Each row is a point on a tangle of strands that fork, close into loops and nearly touch. The rows are in no order.
Points whose rows are less than 65.1 apart are linked; no others are. Some points are linked to none.
repub: [ 12  13  -2  -4  10 -19   1  12  25   0   9   4 -18  22   8   3 -30  21
   5 -11  -7  -5  44   0 -13]
ganom: [  8  -7  14 -17   5  -9  11  12   1  15   6  -9  -5  17  13 -14 -23  -7
 -11  33   9  -9   1 -39  -9]
gesa: [ 13  10 -13 -16  -8 -26  -8  54  32 -18   0  17  10  14 -13  -7  -7   1
  27   0  -2  -9  20   7   9]
fisa: [ 40  -7 -40  -7  17  -2  -7  25  11  -4  12  -4 -15   6  15 -17 -10 -17
 -27   5  14  -9  11   7   7]
sif: [ -6   6   9  -5  -2  26  -5   1  -7   0  -3   5  17  -4  -4   9   9 -29
 -19  13  -2  -9   5  25  21]
zufek: [  9 -19  -5   8  -4  17 -19   2 -35  19 -12   6  24  -1 -16  10  40 -24
 -14 -15   5  25 -29 -15   6]
litek: [  3  -5   0 -12  17   8  -1 -25  -6  26 -10 -35  -5  11  22 -23 -12   4
 -15 -10 -12   1 -11   0  -8]
zud: [ 13 -14  32  -2  14  13   6   0  12  20  -5 -12 -25 -12  23   7 -16   1
 -23   6   1  -3  40  30   0]
vabi: [ 22 -13  31  -3  -5  19  -1   1   5   9   1   6 -20  -5   9  19 -12  12
 -30   8  22   0  22  10   5]
sifet: [-13   9  26  -3  -5  -1  18   9  -4  23 -15  -9   8   9  -6 -14 -11  -2
 -20  28  15 -14  -6 -27   3]
taraz: [  3 -49  -5 -15   2 -16   1  12  -7 -43   9  25  -2  12   1  13  -8  16
  18 -10   4  -2 -30 -24 -14]
Zasu: [  7   9 -10  -6  16  -9  14   0  14  12  25  -3  -9  20  32  -7 -20  -3
   4   3  -3  -9  35  -9 -16]
mek: [-10 -11 -34   2  16  -7  38  -5  -6 -17  -3   6 -10   0 -19 -18  16   1
 -19  -6   7 -20 -24  -8   6]
muda: [  3  22 -24   4  -1  -4  -5  -9 -21  30  14 -21  -9 -14   4  -1   0 -24
  -4  17   3  -5  -6 -27 -18]
dosip: [  4  25   4  16 -14  -7  15  23  23  -9   7  18  -9  -6 -12  -6 -15  21
   7  26  29   3  27  -7  12]
selo: [ -5  10 -40  -4  16  -5  21 -18 -11   7  10   2 -23 -11 -11 -15  14 -10
 -19   0   5 -23 -27 -18  -1]
bok: [-14 -28  16 -15   4 -17  22  16   0  -5  -4  -8  15   9  10  -4  -9 -10
   8  19   2   0 -16 -37 -18]
fik: [-23  15 -12  11   9  16  38 -26   3  -8  -3  27 -26  -1   5 -10  -7  17
 -21  24  14  11  11   1  19]
fula: [ 15 -17   3  -6   2   4  -3  17  11 -12 -17 -26 -24  10  -4  -9 -21  10
 -13  -3 -24  -8  -5 -10  -5]
Kat: [-14   2   1   1   7 -34 -12   4  13 -15  -8  10  21  -3 -31  -8   9  11
  18 -30  -4   5  -5  29   6]
Bof: [ -6  14   8 -24   2  19   9 -31 -20  40  -6 -15  -2  -6  13  21 -10 -24
 -21  -5   0  -7  16  18  -1]
kinek: [-20 -30  12  -3  17   9 -14 -29 -15 -31  -8   6  35  -5   7  10  18  -2
  10 -10  -2  29 -15  22   8]
bel: [  2  17  12  -1 -23  11 -20  12  16  -8 -13  22  29  35 -22   4   7  -8
   1  -2 -26 -26   4  29  20]
zogu: [ -4   2  -6   5   3  17  -3   3  -3 -23 -18   3  10   6 -14  -6   3   0
  -9  -2  -5   8  -7  14  13]
seg: [  3  13  38  24 -34  -4 -13  -1   3  17  -2  -1  -4 -13 -19   3   9  34
  17   0  26  -1 -13   2   1]
Subi: [ -6 -16   0  -9  13  23 -24 -24 -19 -20  -6   1  15 -10  15  15   0 -13
  -3  -1  -1  31   7  27  14]
Sulad: [-11  25  14   6 -15 -12 -21   7   1  12 -23  -6   4  -2 -28   1  -7  16
  20 -16  -9  26   2  -9  -5]
Fus: [ 20  24 -16  22 -21   9 -20 -15 -19  23  40  12   3  -2  15  15  23  -3
  21   2  11  -6  -5   4 -13]
Linis: [-11  23  -5  -2  -1  -7  -2 -22 -15  -1  -1   4  -5   2  -8  16 -19   2
  -4   3  -3  12   5 -18  -7]
mulag: [  6  12 -41  10  14 -25   2  18   1  13  15 -10  -8 -36 -11  -5  29 -26
   3 -15  -1   3  -7  -7 -11]
ros: [  6   7 -46  16  13   2   1  14   2 -12   9 -10 -13 -17   7  -9  19 -28
   1   6 -12  10   1   3  -1]
valo: [-15 -13   7  14  -2   8  -1 -10 -34  -3 -16  15  34  -4 -12  14  34 -22
  -4  -4   7  34 -13 -14   9]
Bimos: [ 37  -3 -50  -5  14  15   4  10   2 -15  12  -6 -24  28  18 -27  -5   3
 -15   0   8 -10   0  -5   0]
pibus: [  5  -5 -27  14  -3  26   0 -24 -28   2  13   5 -10  23  10 -11  21  10
   1  -1  -8   4 -36 -29  -7]
Sufe: [ 16 -12   6  14 -26   2  -6   6 -10  -5   2   2 -23 -14 -18  19   1   9
  -5  19   7  -6 -19 -39  -2]
Vodip: [ -8  29 -14  -2  -5 -12 -19 -25 -16  -6   9  13  -5  16 -15  16 -17  19
  16 -19 -10  20   0 -15 -14]
konu: [-15  32 -10  -7   3   7   3 -24 -18  12   3   6   5 -10  19  13 -29 -12
  -2  28  11  30  19 -11  -1]
mefo: [ 20 -17  31  -7  -7  26 -23  -8  -9   5  -7 -11 -15   8   4  24 -21  14
 -17  -7   3   2  12   1   6]
tofe: [ 24  -9 -34   3   5  16   0 -11 -13  -5  17  12 -18  23  14  -9   6   9
 -13   5  10  -8 -24 -16  -1]
sisob: [  9 -22  20  -4  10   2   1  15  27   1 -10 -25 -12 -23  17   0 -12 -11
  -9  -2 -10 -12  31  29   1]
dubak: [ 12  18 -19  12   1  22 -11 -25 -19  23  23   3   1  -7  28   3  26 -10
   9  -1   0   1 -18  23  -7]
pagof: [  5   1 -37 -11  14  -6  27  19  10 -19  12   3 -19   5 -12 -21  -1  31
   4  -3  22  -1   1 -24   3]
susu: [-25 -27   3   1  10 -28  31  11  -1  -9   9   5   9 -14   1  -6  19  -9
  19   4  13   0 -21 -33 -18]
Mura: [ -6  12  21   8  -3 -19 -12   6  16  16 -24 -28  -1 -10 -20  -9   2  13
  18 -26 -16  -1   2  10 -10]
fav: [-17  12  54   2 -20   3  21  -3   4  14 -17   8   8  10 -16   0  -9  17
 -18  22  27 -14  -4 -10  20]
pata: [ -8  -5  18 -18   7  -8  24  -1  14   8   4  -9   0 -10   8  -1   0 -23
 -16   3 -15 -37  -3   7  -2]
sito: [ 11  -1  22  15 -29  -3 -16   7  -2  -6 -14  -2 -21 -23 -32   9   0  27
  -1  -5  14  -6  -7  -8   3]
pur: [-29  28  -8   2   5  -1  11 -39  -5  17  -2  10 -15 -19  28   4 -21  19
  12   9  11  32  17   8   3]
vufam: [ 12   0  -2   7 -10 -11 -13  29   7 -15   7   7  12  -7   0  -7  -4  -6
  21  14  12  15   1 -19  -2]
Sen: [-16  33  -2  -6  17 -28 -11 -23  -3  -4  -1   2   9  22  -3  -3 -23  31
  20 -31   4  22  13   8  -7]
lom: [ 12  14  -8   4 -21  12 -12  25  16 -20 -18  11   7  25 -25 -13  -3   8
  -9   1  -6  -8  -3  20  25]
doza: [ 21  -7 -31   2  18   6  -8  17   8 -10  13  -6  -1 -16  30 -14   3 -38
  -9  17   5   4   9   3   3]
moruf: [  0  20 -36  -2  -3 -18   1  32  35 -23   5  17   8  19 -28 -15   4   8
  20 -15 -17 -17  14  14   8]
Foza: [ -4 -34 -27   8  10  23  19   5 -15 -33 -14   0  -6  -1  10 -14   0  -8
 -28  24  -2  -6 -15 -22   8]
kuv: [  0 -10  11  -8   2 -23  14  21  20  -8   5  -6 -16 -23 -11   8   7 -25
 -14   4 -13 -44   2   2   2]
Nali: [-19  11   8 -18  -4  25  -6  -7 -20  23 -14 -17  24 -15  -5  19   4 -41
 -17  -5 -13  -3   9  21  13]
neder: [ -5 -12  19 -19 -13   8 -24  13  15  -8  -6  19  24  30 -20  29   6 -12
   3 -12 -30 -25   8  36  18]
fumu: [  7   9 -43   9   0 -12   8  -3 -21  27  11  -9 -20 -22 -16  -2  22 -20
  -9   1   9  -6 -17 -22 -13]
zapu: [  3 -52 -19   8   0   9   7  27  -8 -47 -14   9   1  -9  -1  -7  12  -4
  -6  10 -11   7 -28 -21   0]
Vov: [ -1 -10  40   5  -8  25  16  -9  17   4   2  -4   6   9  20  17   3  -3
   1  -4 -24 -25  16  29  -5]
Nuru: [ 14  -9  11 -13   1  -6   2   6  11  16  -7 -30 -10  23   1 -26 -13  14
  -9 -14 -10 -23 -11  -2 -13]
feke: [  7 -43 -21 -17  15 -15  -4  16  -9 -35  -4  -1   2   8  -9  -4  -2   0
  -1  -4   0   5 -22 -21  -8]
kides: [ -8 -30   4   0  -4 -26  17   7   2 -27  23  22  -3  -2 -11  11   7  19
  31  -6  12  -4 -14 -34 -20]
Nizak: [ 18  18 -14 -15  12 -10  -6  -1  -7  28  26 -15  -7   1  24  -1 -18 -27
  -2   8  -5 -10  15 -16 -13]
volo: [ -9  -5  10  -1 -23  -7  17  12   9 -10   2  16   1  19 -24  -2  15  11
   7  -3  -6 -26 -25 -19  -1]
Birob: [  6  -5   6   6   3  24 -16  -2 -10  -3   6  -5  25 -12  22  15  20 -27
  -2   8 -10   7   9  41  15]
bavat: [-24 -34  15   4  19 -10   0 -21 -10 -22  -5   5  26 -10  16  -1  12   2
  25  -1   9  41 -17   0 -10]
roka: [ -9   1 -23  -2   2 -19  -4   4  21 -32   0  11   7  16 -31  -1   9  12
  17 -31 -18  -6  -4  17  -1]
bav: [ -1  -5  23  14  -3  24  22 -18  11  10  11 -19 -12  -5  25  -7  10   6
   6  -5 -27 -30   2  12 -17]
kigar: [  1  19  27   3  -6 -12  -6  -6   7  28   6 -18  -3  -2  -1   2 -13  18
  14 -18  -8 -17  15  12 -12]
riso: [  0  14  -9   3   5  19  -2 -35 -17  33  19  13   6 -13  46   7   4  -3
   2  13   9  17   5  26   4]
Ren: [ 17  -7 -27  14   2   3 -26   6 -21  11 -19  -4   4 -14 -20  -1  30 -15
 -11 -21  -3  32 -21  -7  10]
veka: [  4  -2  20  -3  -4 -19  -2  26  29   2  -9 -15 -20 -28 -10   8  -7   1
 -11  -5 -14 -31  25  19   2]
Ziv: [ -7  15   8  -6   5  11 -16 -22 -12   9  -5  -4  -7 -24   6  37 -22   3
   2 -14  -2  26  27  25  -3]
Fomon: [ -2  -2 -39  -2   8  -6  37  17  11 -26   3   4   2   7 -16 -28  29  10
  16 -11   4 -12 -20 -18  -9]
Radeb: [-11  -8  -9   2   9  13  29 -15  -7 -13 -11   9  -7  -8  11 -19  -9   4
 -27  30  14   4  -7 -15  18]
zuve: [-25  26 -11  16   1  10  15 -28   4  -3  -2  17 -12 -11   4  -9  -9  26
   9  10  14  21  11  15  16]
Sepa: [-15  10  59   8 -16   3   3  -9   9  13 -14  -4   1  -5 -10   6  -5  26
  -1   5  18  -2   1   7  11]
Dusu: [ -9   4   5 -20   1  21  -5 -38 -29  42  10  -9  -2 -18  29  15  -3  -7
  -5   2  10   7  -2  12  -8]
det: [  1  10 -12 -17  16  12   0 -24 -19  15 -23 -21 -13   7  -2 -11  -6  -5
 -38  -5 -11   1 -18  -9   5]
Lag: [-25 -36  12  14   7 -11  11  -6 -18 -11 -22   3  31  -4  -1  -6  22  -3
  10   1  11  43 -21 -22  -1]
Ketad: [-29 -14  35 -23 -10  -3 -11  -1   6 -16  -2  26  32  21 -23  25  21 -19
  11 -14 -14  -7  -8  20  16]
rur: [ 21 -12   6   0   1  21 -22   5  -2  -4 -14 -25 -20   1   9   0 -19  11
  -8   2 -10  15   0  -8  -4]
lolus: [  6  32  12   5  -6 -12   6  15  23   5   3  15  -4  10  -2  -1 -35  17
   3   9  14  17  49  -2   4]
sep: [ 11  -1  23  14 -20   4  -1 -12  16  18  13 -22 -22  10  15  -7  -5  31
  21 -12 -20 -20   6  -1 -23]
nuvuk: [ 21  22   4  16 -28   2 -19   1 -14  17  23  10  -2  -5   6  18   0  -1
  11  23  10 -10   9 -11  -7]
fer: [  2 -17   4   4   5 -28 -38   4   8   0  -6  -3  32  -4 -12  -5  18   1
  34 -30 -16   3  -3  48  -1]
zate: [  6   7  20  10 -15   6 -19   8  -5   9   6  -4  12   3  11   6   4  -8
  16   7   1  10  -5  -8  -4]
Gemer: [ -2  -1   2  -4  -6 -29 -15  47  25 -23  14  21  21  -5  -4   2   2   0
  36   9  21  18   7  -1   3]
Goget: [-12   8  19   4  -1  11  25   3  29   9   0   1   9   9   9   0   7 -17
 -12  -3 -17 -39  14  39   4]
pogaz: [-19  23  21  -9   1 -24 -18 -10   7   4 -16  -3  29  20 -12  -8 -23  14
  16 -11   1  32  14   5   5]

A piece is two or more points that can be reached from each other along the links. Count, over all rows, the pieces, the separate loops (a circle has one, a figure eight two, a Y none), the forks (points with three links) and the tips (points with one).
pieces: 3
loops: 0
forks: 2
tips: 8

A fork is a point with three links, a tip a point with one. Leave the first point through the second and follow the links. Name the first fork or tip that comes.
kuv, veka: det
zufek, valo: sif
riso, dubak: fer
pibus, tofe: fumu
feke, taraz: Sufe
